Each scene shows the same named points in several views. A view is turned or mirrored, shifted and resized as a whole, has a little noise and may leave points out.
In the rows, zero is written as 100.

Scene 1
View 1
k214: [ 96 118 109  94  99  89  96  99  85  80 106 132 103  85  74  81  91 105
  84  98 110 100  83  99 107 128 125 101  90  95  88  82  95  84  76  82
  88  89  82 103  82 108 112 103 100  97 112]
k6: [117 110 117 103 113  87  94  96  70 102  95 117  97 102  74  74 107  98
  88  95  95  96  90 101 113 122 116  96  97  97  98  93 106  88  85 105
 115  76 102 105 100  86 101 102  85 104 117]
k784: [ 86  65  78 102  91 141 117  89 123  63 115 110 117  84  87  89  96 111
 111 116 104  91  91 106  83 129 105  95 115  97  96 110  86  93  88  76
  65  92  83  82 109 121 118 108 123 121 109]
k205: [116 120  96  94  85  83 109  95  92 106 115 114 113 101  79  93  99 102
 102  94 107  88  80  97 106 120 112 103  74 109  92  88 103  96  95  92
 123  67 103 109  75  88 114 102  86 114 119]
k912: [110 124 118 109 123  88  90 105  72 104  97 126  85  96  82  75  91  98
  91 105  86  97  82 102 116 113 118  86  96  91 107  96  95  98  77 104
 103  91 106 107 101  88  99  88  91  99 120]
k159: [118 134 105 111 115  78  90 104  77 126 104 127  70  99  88  90  77 103
 109 114  82  95  74  90 121  92 114  77 103  93 123  90  93 114  79 104
 108  95 111 106 103  81  97  72  90 101 125]
k857: [121  80 108 100 105  97 101  89  76  95  96 106 107 109  73  78 120  98
  94  92 101  93 101  97 101 126 112 102 108 102  93  99 114  84  94 104
 118  66  97  95 111  93 102 112  86 115 115]
k318: [105 135 127  96 112  70  85 102  62  92  96 135  93  92  69  73  93 101
  76  93 102 103  83  99 120 127 130  98  83  91  90  77 102  82  70  93
 103  88  90 110  82  96 105 100  87  88 113]
k268: [107 124 110 102 109  84  92 100  79 100 103 129  87  94  80  83  88 103
  95 104  95  97  81  98 114 112 119  91  95  93 104  88  96  97  77  96
  99  91  96 105  93  94 105  90  94  99 119]
k975: [115  74  75 101  88 110 112  85 106 104 113 106  93 103  89 102  94 106
 128 115  99  90  92  85  95 101 100  87 127 104 113  99  99 109  96  93
  99  83  95  83 116  99 108  92 103 124 118]
k990: [110  60  56  92  61 122 128  80 130  95 128  94 119 103  91 112 100 108
 137 110 114  79  91  88  81 112  94 100 113 115 101 101  99 105 110  82
 101  69  90  80 100 106 121 104 109 139 115]
k470: [ 90  99 107 117 129 124  98 105  95  80 100 124  90  84  87  73  84 107
  97 121  81  97  84 113 105 118 113  80 110  84 110 111  81  99  72  95
  69 106  99  97 113 105 104  86 114 103 115]
k886: [108  89  93  95  90 105 109  90  96  88 108 110 116  99  78  86 105 104
 100  99 107  88  92 101  96 127 111 103  97 104  91  96 102  91  93  91
 105  72  92  97  95 101 112 109  97 117 113]
k81: [103  88  83 104  94 113 106  93 104  94 113 118  92  92  89  95  88 108
 118 115  98  93  87  94  98 107 108  88 116  97 110  99  92 104  86  88
  83  93  92  86 109 106 109  92 109 115 115]
k658: [ 96 101  85 108  97 121 114 101 115  88 119 113 112  90  89  91  88 109
 110 113  94  85  80 108  97 118 106  91  92 100 102 106  83 105  89  87
  85  89 102 101  92 103 114  94 110 118 114]
k277: [107  79  94  99  98 109 104  90  94  88 103 113 101  97  79  85 102 104
 105 107 102  94  94  95  97 121 111  95 117  98 100  97 102  92  88  92
  93  83  88  87 111 105 109 104 103 115 114]
k54: [107 134 110  99 103  81  97 103  81 102 108 126  97  95  79  83  90 103
  90  98  98  94  78 100 115 119 120  95  78  97  97  86  96  95  82  94
 109  82 101 113  79  90 108  95  88 100 117]
k823: [112 130 105 102 102  78  96 100  80 111 107 127  86  95  82  89  84 104
 101 105  96  96  76  92 116 107 117  90  91  97 107  85  97 102  82  95
 107  87 101 107  87  89 105  87  91 101 119]
k853: [100 110 103 108 113 105  98 101  90  94 105 126  88  89  85  83  84 107
 102 112  89  97  82 101 108 112 113  85 106  90 110  98  88  99  76  92
  84  98  96  99 105  99 105  88 104 103 116]
View 2
k912: [ 98 103 118  69 107  92  91  88 112  96  89 104 110 105 102 107  99 101
  89  89 121 116  91 120  92 109 109 105 100 112  81  87 101  77  96 105
  80 111 105 103  82  65 112  92 118  91 106]
k784: [ 74  65  83  62 102 107  95  74 151  85 120  94  78  91  94 116 113 107
 107 131  96  88 118  75 116  71 138  78 104 106 111 110 109  86 115  44
 151 122  85 104  87  79  87  85 114  77  91]
k81: [ 74  77  96  58 103 102  92  78 144  90 109 104  95  99  89 109  97  98
  97 122  89 102  98  89  98  84 133  97 110 111  87 103 108  88  90  73
 116 106  90 105  87  71  96  92 118  93  92]
k54: [ 80 103 102  74 113  90  87  89 118  81  81 106 112 121  99  98  96  86
  92  95 115 130  95 119  83 106 109 110  96 119  85 102 105  83 110  95
  83 100 110  93  92  68 108 103 113  80 112]
k6: [ 99  92 105  74 109  89  91 100 105  89 100 100 107  99  97  95  95  90
 105  77 131 123 100 121  85 112 110 105 109 114  89 109 113  72 104  99
  90 110  92  96  84  67 114  94 113  91 109]
k857: [ 99  73  90  73 108  92  93 108 110  85 119  95 100  83  91  89  91  87
 120  75 129 117 109 113  86 105 120 104 121 112  98 130 124  66 103  88
 110 112  76  95  86  70 114  91 110  95 107]
k214: [ 82 104  95  72 108 107  92  81 129  81  89 103 102 114  92 104 119  92
  94 101 123 119 112 102  92 111 107 109  97 110 105 106  98  73 129  83
 108 117 106  93 100  66 109 105 112  62 108]
k470: [ 95  94 118  61  98 103  95  72 130 102  99  96  94  93 100 129 114 122
  86 113 113  91  97  96 114  92 124  86  97 104  93  72  94  82  97  81
 110 126 102 110  77  69 103  82 123  87  94]
k853: [ 87  96 110  62 103 103  92  77 131  95  94 102 102 104  96 114 105 105
  87 111 106 105  95 101  98  97 121  99 100 111  87  86  99  84  95  88
  98 114 101 103  85  66 104  91 119  88  99]
k277: [ 85  74  92  64 105 104  93  88 133  87 116  98  93  90  88 102 102  96
 109 102 108 106 108  95  96  94 127 100 116 109  97 117 113  75 102  77
 122 113  82  99  88  70 103  92 114  90  97]
k823: [ 82 101 105  72 112  90  88  90 117  85  83 110 116 118  97  97  92  83
  90  94 109 130  91 121  80 107 109 114 101 120  78 103 108  83  99 101
  76  97 108  96  92  66 109 102 112  88 111]
k886: [ 81  74  82  73 111  93  92  97 126  77 111  97  97  99  96  94  93  87
 114  98 114 119 112 105  95  91 121  95 108 117 102 125 119  78 115  69
 120 107  87  94  89  74 101  96 108  80 105]
k205: [ 72  83  84  80 119  80  85 100 117  69  89 106 109 120 102  87  82  73
 109  95 111 138 103 121  82  95 113 103  98 125  91 125 120  86 118  80
  95  93 102  89  91  75 101 103 107  80 117]
k318: [ 92 116 107  77 108 103  89  89 111  86  80 105 113 114  95  99 117  89
  90  81 136 128 106 118  83 127  95 119  98 110  95  99  98  66 124 107
  84 113 110  91  99  62 120 107 114  67 114]
k975: [ 74  64  89  56 105  98  92  88 143  90 119 105  97  95  85 100  82  91
 105 118  79 103  93  91  90  79 141  99 121 115  81 120 119  90  74  74
 115  97  79 104  85  73  94  88 115 109  92]
k990: [ 56  43  65  61 112  91  89  92 153  71 126 103  87 101  88  91  75  79
 122 131  73 110 108  84  95  59 150  89 117 122  95 142 131  97  94  41
 140  91  74  96  90  82  82  91 109  97  94]
k268: [ 87 103 108  69 107  98  89  86 121  89  88 107 110 111  95 104 104  94
  89  97 112 120  96 112  87 108 111 110 102 113  85  97 101  79 102  98
  86 109 106  99  90  65 110 100 117  84 106]
View 3
k784: [ 96  83 121 116  88 109  70 102 113  74 101  65  96  92 113 126  84 134
 104  88  87 115 134  85  84  93 122 102 122  72 139 109  60  93  76  78
 104  67  59 115  98  75  78 109  80  66 120]
k853: [ 99  89  91 127 109  96  97  90  98 106  99  76  91 110 102 107  74 105
  85 105  97 105 104  98  95 126 108  94 117 100  93 111  89  94  99  95
 106  90  89  85 104  92 114  86 117  89 102]
k975: [ 68  75 100  99  93 109  91 100 128  98  78  80  96 101 126 103  78  86
  70  83 108 117 136  99  96  90 109  92  97  98 116 108  68  84 100  99
  97  73  87  80  74  92  96 115 111  68 115]
k658: [ 90  93 102 107  99 102  78  90 115  94  90  72  78 102 112 117  60  98
  94 110  95 108 113  96  92 116 130  91 124  89 118 108  75  91  93 100
 112  76  75  99 104  92  81  85  88  69 105]
k823: [ 96  81  86 110 113 100 104  68  92 122  87  87  80 112 109  97  66  75
  73 121 102 112  97  90  99 127 102  86 110 115  77 103  96  80 116 124
 105  98  99  80 113  99 118  77 115  89  93]
k205: [ 89  76 100  79 108 114  95  53  98 112  82  94  73  98 124  99  55  60
  78 126  90 123 108  78  92 107 102  81 113 118  92  86  87  62 108 139
 104  98  83  92 121  91  93  70  85  71 101]
k214: [118  71 105 117 113 107  94  61  75 107 101  82  85 100 105 107  82 114
  93 123  83 118 104  70  93 118  96  93 122 100  86  98  93  80 100 116
  98 102  77 105 137  81 114  79  91  91 101]
k886: [ 90  76 112  91 106 114  94  68 102  92  96  88  89  91 126 106  74  91
  89 109  84 121 122  79  83  93  98  87 112 107 104  89  77  67  88 112
 101  92  69  98 110  78  89  87  86  70 115]
k990: [ 64  67 118  72  81 122  66  91 138  88  69  79  84  88 136 113  72  84
  78  85 104 130 150  84  93  71 124  90  98  82 143 101  51  74  93 114
  98  59  67 103  80  84  67 119  73  49 119]
k159: [ 85  91  68 123 116  92 110  83 106 131  84  87  84 120 105  94  62  66
  63 112 115 104  94 110 108 135 107  87 105 120  73 113 101  89 124 116
 104  97 115  58  94 109 126  82 138  94  92]
k470: [103 107  95 145 111  89  99 103 102  92 115  70  94 109  99 116  77 123
  99 101  88  98 105 109  86 131 113 100 128  96 102 113  88 103  85  70
 110  85  83  87 101  87 108  84 120  88 107]
k277: [ 90  75 111 110 105 109 100  84 103  90 102  84 101  97 121 104  87 105
  86  94  88 119 126  86  85  94  95  93 108 104 105  97  76  79  87  97
  94  87  75  91  98  78 104  99 103  74 117]
k912: [ 99  95  83 124 122  95 117  76  93 110 105  88  89 111 106  99  67  85
  82 118  92 104  94 100  91 131  94  88 116 122  72 101 100  81 101 103
 107 104  96  72 109  94 120  71 126  94 100]
k268: [102  82  90 119 116 100 106  72  88 117  96  86  86 111 106  97  73  89
  79 118  94 109  99  89  96 125  99  91 115 113  79 104  96  81 107 113
 103 101  94  82 117  93 123  77 116  90  99]
k318: [119  75  94 121 125 103 114  52  65 118 106  91  86 109 103  95  78  97
  86 132  81 114  91  73  92 129  80  89 121 122  61  92 109  72 107 122
  98 117  90  90 141  86 131  65 109 100  95]
k6: [ 92  86  95 107 123 106 121  65  90 102 107  96  92 100 120  93  72  76
  80 117  82 112 106  89  83 110  80  85 112 131  72  85  95  65  94 110
 101 111  88  76 110  84 114  71 116  83 108]
k54: [102  81  90 107 116 103 103  60  87 119  91  90  79 107 109  96  63  77
  79 127  94 114  97  83  98 126 100  87 116 116  77  98  98  74 113 128
 105 104  93  85 123  96 115  71 106  88  96]
View 4
k214: [125 110 119 109 105 119  99  89 116 104 102  87 123  82  86  82 143  89
 101 132  96  86 110  90  70  94 118 118 127 125  75  96 105  84 118 108
  96 111  80 131 110 145 103 101  67  77  93]
k823: [132 129 111 113  99 105 104 108 108 112 104 111 101  75 107  93 109  94
 110 130 102 111  97  88  87 102 123  99 138 127  86 108 102  97  99  89
  94 114  78 127 109 106  95 101  81  79 111]
k470: [118 115 118 141  96 126  83 104 117  88 117  91 112  81  70 116 130 105
  78 101  90 117 128 111 106  73  97 104 129  97  81  96  99  79 116  76
 120  96  88 113  84 122 120 117  48 102  94]
k975: [118 105 119  93 100 135  98 111 108  64 106 110 108  90 101 111 112 103
 107  93 104 101 137  86  81  72 100 114 113  91 122 133 126 101 110  63
 134 109  80 144 118  77 108 125 103 105 101]
k268: [127 125 115 119  99 109 102 105 116 108 106 106 107  78  96  95 117  97
 105 127 101 109 102  88  89 100 120 101 134 122  85 102 101  91 104  94
  96 114  83 124 107 117 101 106  68  81 110]
k857: [128  98 111  88 108 131  98 103 127  88  87 113 131  96 103  98 129 117
 107 112 128  87 104  80  80  88  99  93  97 103 135 103 118  95 111 112
 111 124 116 121 117 119  99 125  80  72 120]
k159: [133 145 110 128  92  95 105 124 109 113 110 124  82  73 109 111  90 100
 110 120  99 133  98  88 104 106 121  92 148 116  88 116 100 100  89  70
 100 112  76 121 106  83 100 110  74  94 121]
k81: [117 108 122 106  98 132  94 104 107  73 112  98 110  84  90 107 121  98
  98  98  96 102 136  93  83  72 104 118 123  97 100 124 117  93 113  66
 128 105  76 140 108  98 110 118  85 104  93]
k6: [133 115 106 107 105 114 100 106 124 109  95 114 118  88 106  98 120 112
 106 125 120 102  91  86  90 100 109  88 117 117 112  97 106  93 105 108
  98 121 105 117 108 119  96 117  68  70 122]
k318: [133 126 113 120 102 101 108  98 125 126  99 101 117  82  94  84 132  94
 108 143 107  96  88  82  81 113 126 101 134 134  76  86  93  87 107 121
  81 120  91 118 111 149  97 100  54  69 110]
k912: [132 129 110 127  98 106  97 113 119 112 105 112 105  80  96 104 113 106
  99 123 106 116  96  94 101 101 114  90 134 116  91  96  97  90 103  94
  96 113  93 112  99 115 103 112  58  82 118]
k658: [123  99 111 107 103 138  83  91  94  78 111  87 124  76  87  96 128 101
  88 101  95 108 126 120  83  70 101 109 116 113  88 116 118  88 117  71
 121 101  67 135  89  94 105 101  91  82  91]
k205: [136 105 102  86 113 121 101  91  98 102  95 105 126  78 116  77 119 101
 112 127 114  95  94  97  69  97 119  99 114 138 103 115 118  98 107 100
  95 121  76 138 110  98  86  94 103  53 111]
k54: [135 122 109 111 104 108 103 101 109 113 103 106 112  75 106  88 116  96
 109 131 105 107  94  93  84 105 124  98 133 133  84 104 104  94 103  96
  90 115  78 126 105 114  94  96  78  69 111]
k990: [116  79 117  63 111 159  92  92  90  46 103  94 129  88 102  94 124 100
 110  85 105  84 144  98  58  55  95 125  95  99 128 148 145 102 120  63
 142 107  67 164 115  67 100 114 132  88  86]
View 5
k81: [ 83 109 109 106  99  88 101 103  90 101 105 104  95 113 108  94 101  78
 104  89 101  95  98  95  94 105  93 103  92 103 118 105 102 100 107  90
  95  94  99 104 116  90  98  92 125 101 114]
k990: [ 61 103 116 106  98  85  98  97  76  87 119  89 108 131  89  86 118  74
 114  82  95  82 105  96  93 114 104  94  72 111 137 104 107 102 119  99
 105  78 102  93 120 106  96  95 109  97 128]
k886: [ 75  95 113 109 107  98 109 100  91  97 116 100 109 107  96  93 113  93
 116  89 101 101 101 102  91  90  95  96  94 100 126 102 100 108 111 103
  90  84 103  89 110 109 106  95 110 101 111]
k318: [ 95  90 106 117 110 118 119 107 118 110  96 115 106  90 116 104  96  98
 111 102 122 118  88 105  95  69  77 105 122  89 115 107  87 110 105  95
  80 107  98  94  95  95 117  93 113 102  96]
k205: [ 71  81 110 110 105 108 120 105 110  99 107  94 113 108 100  85 107  89
 112  97 115  98  95 105  90  77  91 102 105 103 124 111  89 117 112 105
  87  92 109  91 105 108 109 103 103  94 109]
k470: [101 117 108 106 101  87 105 105  90 112 106 109  87  88 114  98  96  90
 102  96  98 107  99  92  88  96  89 111 102  93 100  99 101  96  93  88
  85  93  98 108 118  84  98  90 140 107  98]
k6: [ 91  84 103 105 116 102 109 102 112 106 100 116 101  95 112  98 100  97
 111  98 110 114  97 111  97  77  92  97 111 100 113 109  91 111 109  96
  81  99 111  97 109 107 109 104 110 106 101]
k277: [ 86 103 109 108 109  94  98  98  89 101 107 112 100 107 106 103 106  91
 114  89 100 106 101 104  98  98  94  95  94  99 121 103 104  99 111  92
  92  92  99  97 114 100 104  91 116 106 111]
k975: [ 77 101 105 102 102  83  96 100  90  97 105 104  95 123 108  90 103  73
 105  87  99  90 100 100 100 110 100  97  86 110 123 112 103 101 115  91
 100  92 106 106 122  97  96  99 117 102 120]
k912: [ 95  91 101 105 108  98 112 107 114 111  95 113  94  92 119  94  92  90
 103 101 112 111  94 104  94  79  89 106 114  98 104 111  90 111 102  92
  82 103 109 106 112  95 106 102 123 104  98]
k857: [ 87  85 104 103 119  97 101  96 101  98 106 117 103 102 106 101 108 100
 118  91 101 114 103 115 101  85 100  88  99 103 121 105 102 108 117  98
  86  91 109  92 113 115 107 102 105 111 107]
k214: [ 90 102 113 120 104 113 116 106 101 104 107 106 107  97 107 105 103  96
 113  96 115 109  92  98  91  81  77 104 110  89 121 101  92 104 104  94
  86  98  91  90  97  92 114  86 115 100 103]
k658: [ 79 107 115 108  96  91 111 106  89 103 114  90 100 103  99  86 105  83
 107  92 100  94 100  90  84  95  94 110  94  98 114 101  98 104  99  98
  91  85 101  99 116  93  99  94 128  97 108]
k54: [ 85  88 106 111 104 107 120 109 116 106  98 103 104 100 112  90  98  88
 106 101 120 104  91 102  91  76  84 106 113  97 115 112  86 113 105  97
  85 103 105  99 103  96 110 100 114  96 104]
k159: [ 88  89  96 102 100  94 113 110 121 111  86 110  90 105 126  83  87  72
  93 103 118  99  88 104  97  86  90 109 113 106 105 121  84 110 106  87
  89 111 116 117 115  86 102 108 122  96 106]
k784: [ 83 124 119 112  99  89  98 100  67  97 123  97 100 108  93 102 112  89
 113  84  89  97 105  87  87 111  93 102  81  95 123  90 111  91 102  96
  96  79  87  93 116  92  98  81 130 104 113]
k853: [ 93 105 106 109 102  95 107 107 100 109 101 107  93  99 114  96  95  85
 103  96 107 104  94  96  92  91  87 108 105  97 108 106  95 102 100  89
  89  99 100 106 113  87 102  94 128 103 104]

Which points are out of place in each view (at most two, in the order of its rows)? Write none if all are in place.
view 1 | k54
view 2 | k823
view 3 | none
view 4 | none
view 5 | k886

Scene 2
View 1
k963: [ 95 103  96  96  91 108  96 106 109 109 107 100 117 119  89 106  97 105
 116  95  87  96  94  91 110 119 106  95 102  98 137  96  92  94  94 113
 101 118  85 118  85 103 117  93  92  92 111]
k465: [108 108 102 117 113 122 112 100  88 119  86  96  97 103  99 109  83 118
  98 109 120  74 109 104  84  90 136  87  77  97 112 128 112  85 134 104
  65 118 102  88  68  99  97 102 139 114  89]
k759: [145  73  47 114  69  86 117 116 112 112 114 101 154 133  73 112 143  47
 132  92 120 124 119  73 136 163 127  75 114 107 132 109  98 113  96 167
 171  77  95 128  93  89 146 105  78  83  58]
k302: [108  96  85 100  90 110 103 102 106 112 103  98 114 116  89 110  97  98
 108 103 102 100  99  91 111 116 119  89 101  93 132 102 100  91  99 116
 100 110  90 111  83 103 117  90 100  97  96]
k959: [ 58 122 114  82  97 130  72 105 116  83  97 120  97 111  96  99  75 123
 104  96  59  83  93 108  88 113 109  85  65  97 120 101  78  81  87  59
  68 147 107 116  75 109 106  95 108 108 127]
k620: [ 90 109 106  89  91 100  99 106 108 117 111 104 121 123  87 106 103 110
 126  96  85  94  88  85 111 121 100  94 110 102 143  95  91  94  89 120
 106 117  83 120  87  99 120  91  89  89 111]
k935: [ 94 106  92  90  93 116  93 103 109 101 101 114 113 120  88 106  96 100
 113 102  92  96 102  95 103 123 124  77  82  99 124 110  92  84  95  93
  96 119 105 111  80  97 117  94 107 103  93]
k957: [110 101  85  94  87  96 105 109 108 114 108 113 133 129  81 108 120  86
 131  96  99 103 102  82 115 141 117  78 100 109 135 110  93  95  93 131
 129 102  96 121  87  91 130 101  92  91  83]
k861: [101 109  98 102  98 105 105 109 102 114  98 116 121 122  88 106 109 100
 126  98 103  88 109  91  99 126 126  77  81 109 121 126  96  90 110 117
 107 113 110 108  78  90 116 108 114 101  80]
k674: [111 102  92 102  99 112 108 100  96 118  96 105 109 116  91 110  96 105
 110 110 116  89 105  93  99 109 134  79  86  97 122 122 108  85 115 111
  88 110 103 100  76  95 108  96 121 104  81]
k516: [ 75 115 103  49  88 118  86  89 116 111 113 118 107 127  85 110  84 116
 114 120  79 102  79  88 110 120 117  76 101  89 149  92  94  60  66  73
  83 121  95 119  89  99 114  66  93  98 110]
k374: [100 129 130 105 120  97 119 105  84 136  88 121 115 119  92 105 105 128
 136 102 116  65 106  91  79 110 130  75  74 119 119 149 105  86 135 123
  84 116 116  91  70  79 101 119 139 106  71]
k237: [117  89  73 110  84 106 103 110 108 102 105  99 125 118  86 109 111  80
 114  93 100 106 110  89 115 131 120  86  98  99 125 104  95 103 101 126
 123 105  93 118  84 101 126 100  94  94  89]
k989: [102  95  84 113  94 122  95 105 106  97  96  94 103 107  97 106  87 102
  93  97  96  92 106 102 100 106 120  93  87  91 118 103  97  97 110 101
  85 122  94 107  74 110 111  97 110 105 106]
View 2
k759: [105  71  93  99 112 121  99  66  65  71  87  70 116 101  92 122 122 123
 120 158 116 118  85 120  77  98  83 119  96  93 143  79 110  71 115  85
  92 104 121 120 111  91 136  61 125 114  91]
k374: [ 82 103 111 109 112  95  78 108 102  97 100  80 117 101 108 103 126  94
 122 100 104 102  89 123 115  74  89 104 107 100  85 123 133 113  65 117
 122 126  97  96  87  86 117  83  97 114 122]
k935: [ 88  88 101 106 104 100  75  99 101  93  99  88 116 106 103 112 115  98
 103  97 110 108 101 101  84 104  94 102 103  92 109 111 107 110  97 102
 109  94 105  93  96  99 109  95  93 100 104]
k674: [ 89  89 102 109 109 114  85  95  98  93  99  89 113 108 102 111 112  95
 111 108 114 103  99 103 104  98  94 108 103  91  99 109 114 106  81 105
 114 111 100 100  91  97 109  96  93 105 108]
k861: [ 90  91 105 105 109 100  78  99  95  91  98  80 117 103 102 110 121 100
 113 107 109 108  93 112  91  91  91 105 103  95 108 111 118 105  90 105
 111 107 106  98  96  93 118  84 100 108 108]
k989: [ 92  84  99 103 109 115  85 103 102 101  92  98 113 112  99 100 113  86
  96  91 120 106 106  87  97 100  98 110  99  89 110 116 106 103  92  90
 101 100 100 103  95 104 106 101  88 102 107]
k465: [ 89  92 107 110 115 115  86 105 108 102  98  96 114 114 102 100 112  80
 109  92 118 100 102  96 120  89  98 111 105  89  89 124 119 108  67 105
 120 121  89 102  86 100 104 105  84 108 114]
k963: [ 86  88  96  95 100 105  83 101  94  99  93  93 113  97 109 107 118 102
  99  97 110 104 101  99  82 100  92 102 101  99 111 106 103 114 101  94
  87  87 111  98  95  95 109  88  96  97 113]
k959: [ 81  92 102 103  99  83  61 123 116 108 101  96 116 108 108  99 118  86
  87  59 109 107 110  88  75 105  98  94 103  94 106 128 101 129 102 100
 103  78 103  79  94 105  99 108  79  90 111]
View 3
k989: [112  93 119  74 126 100 104  88 113 101  87 113  72 100 107 100 101  87
 106 102  67 111  85  96 105 115 112  94  85  72  70  93  86 116 120  89
  87 113 103  96 101  77 120  87  95 104 108]
k516: [117 107  97  76 116  97  97 101  95 101 101 132  69 101  97  59  54  94
  84  81  92  91  95  68 117  93 111 101 104  58  80  92  88  91 116  89
 101  99  69  81 120  85  79 105 118  74 130]
k963: [117 104 110  90 126  92  96  91  94 113  95 124  70 110 106  91  87  82
  84  89  87 101  92 101  98 111 116 103  85  81  93  99  93 108 109  99
  95 103 102  95  97  86  98 100  94  96 121]
k674: [119  82 123  75 113  95  84  97 110 108  85  97  75  97 107  89  99  93
 117  93  63 113  79  99  92 112 108 103  96  76  72  95  84  88 119  78
  94 116 102  85  75  97 111  93 115 101 101]
k237: [127  94 123  85 138  94  97  97  94 117  90 106  75 111  94  95  93  83
  98  92  77 131  88 103  82 126 112  87  88 101  90 110  85  97 106  99
  97  97 124 100  83  91  92 100  76 103 104]
k935: [116  97 116  73 125  97  96 100 103 106 104 113  65 104 100  85  86  89
 101  88  75 110  86  81  99 107 105  94  97  86  72  96  89  90 113  81
  97 112  99  89  96  84 109  98 106  94 112]
k959: [ 93 117 106  64 122 104 113  92 110  88 126 143  48 105 109  89  86  86
  87  89  84  77  93  64 126  86 103  99  91  74  58  76  94 111 118  74
  88 125  77  90 125  57 137  89 117  87 131]
k465: [109  76 127  71 104  97  83  85 128  99  79  94  72  89 117 104 120  93
 129 101  51 102  72 105 102 109 107 113  89  61  60  84  85 100 129  69
  86 130  98  85  72  90 141  81 131 110 100]
k759: [150  86 132  95 154  89  85 110  73 142  83  83  86 123  77  92  85  80
  96  84  82 168  87 113  47 143 113  75  95 138 112 134  82  72  90 112
 108  78 156 104  55 113  52 118  48 106  89]
k620: [116 107 109  96 124  90  91  93  90 119 101 124  69 113 105  90  87  81
  80  84  92  99  89 105  92 107 115 107  85  89 101 100  96 103 106 100
  98 105 105  94  87  92  96 106  97  94 124]
k957: [127  97 119  90 132  91  85 103  85 125 100 106  72 114  92  86  84  83
  91  81  86 124  87 101  76 118 109  95  95 109  98 110  89  81 100  96
 104  98 120  95  73  99  82 112  87  96 110]
k861: [116  93 122  79 122  94  83 101 102 115 105 103  64 107 100  92  99  88
 105  84  73 111  78  96  82 110 101 103  96 104  79  98  90  78 108  76
  99 119 112  90  64  94 111 103 110 101 105]
k374: [107  85 122  82  99  89  63  96 113 119 105  95  60  99 115  97 119  90
 117  83  64  87  67 110  81  99  97 128  94  95  76  87  95  69 114  61
  98 140 106  80  39 104 139  98 150 105 106]
k302: [122  93 117  85 124  94  95  94 100 111  85 109  78 104 103  89  89  86
  99  93  77 114  86 101  96 116 115  98  88  76  87 101  85 102 113  95
  94 102 105  93  92  90  96  98  95  99 109]
View 4
k759: [ 77  48 131 101  35 101 101  87  68 112  85  61 165 149  77  81  80  27
 106  45  82 165 150  49  54 104  85  86  96  93  37 123 158 139 122  90
  76 114 117  94  90 107  62 184 101 120 169]
k374: [ 79  62 133 101 152 113 131 145 173 167  80 114 124 126 102  57  82  69
 107 116  90 117 113  67  64 113 110  77 143 115  52  23 115 117 103  72
 131 124  68 117 125 128 126 104  85 109  87]
k620: [ 89  61  76  88 108 106 117  85 109 109  88  84 119 106  92  88  88  68
  86  90  78 130 102 118  73 110 103  93 107  95  72  70 126 120 100  81
 116  92  64  85 104 119  77 123  87 100  99]
k237: [ 74  59 109 108  80 106 113  87 102 107  90  91 128 118  93  93  88  58
 108  75  93 141 120  87  69  94 101  99  97  87  77  88 126 120 114  79
  99 109  94  99  97 117  76 131 106 108 120]
k302: [ 86  63 104 104  93 107 113  95 111 105 101  98 117 116 102  97  88  74
  97  95  98 129 102 102  67 105 116  99  95  85  84  77 113 122 101  79
 113 104  82  93 104 122  90 119 104  96 106]
k516: [100  98  79 108 122  95 115  87  77 121 105  89 103 101  93 102  90 111
  71 116 115 108  81 118  76 140 113 105  92  93 106  68 119  87  54  78
 111  73  63  52 112 117  87  93  93  70  87]
k989: [ 75  66  99 116 107 110 120  94 132 103 100 113 100 105 112 102  91  84
 108 103 106 124  96 112  76  88 120 109  93  80 103  64  97 111 108  74
 118 109  80 106 102 125  95  95 110  98  87]
k957: [ 83  63 106  96  88 101 113  95  90 123  85  78 136 123  82  80  84  58
  96  76  87 139 122  80  67 114  95  91 108  98  61  84 140 117 101  83
  99 100  85  85 105 114  76 139  92 105 123]
k959: [ 65  96  75 113 157 109 130  86 113 120  85 106  81  68  95  99  98 109
 106 111 106 106  86 132  95  94  96 122 104  92 131  35 100  66  88  70
 119  86  56  89 108 119  78  60 100  91  55]

Which points are out of place in each view (at most two, in the order of its rows)? Write none if all are in place.
view 1 | k620
view 2 | k963
view 3 | none
view 4 | k989
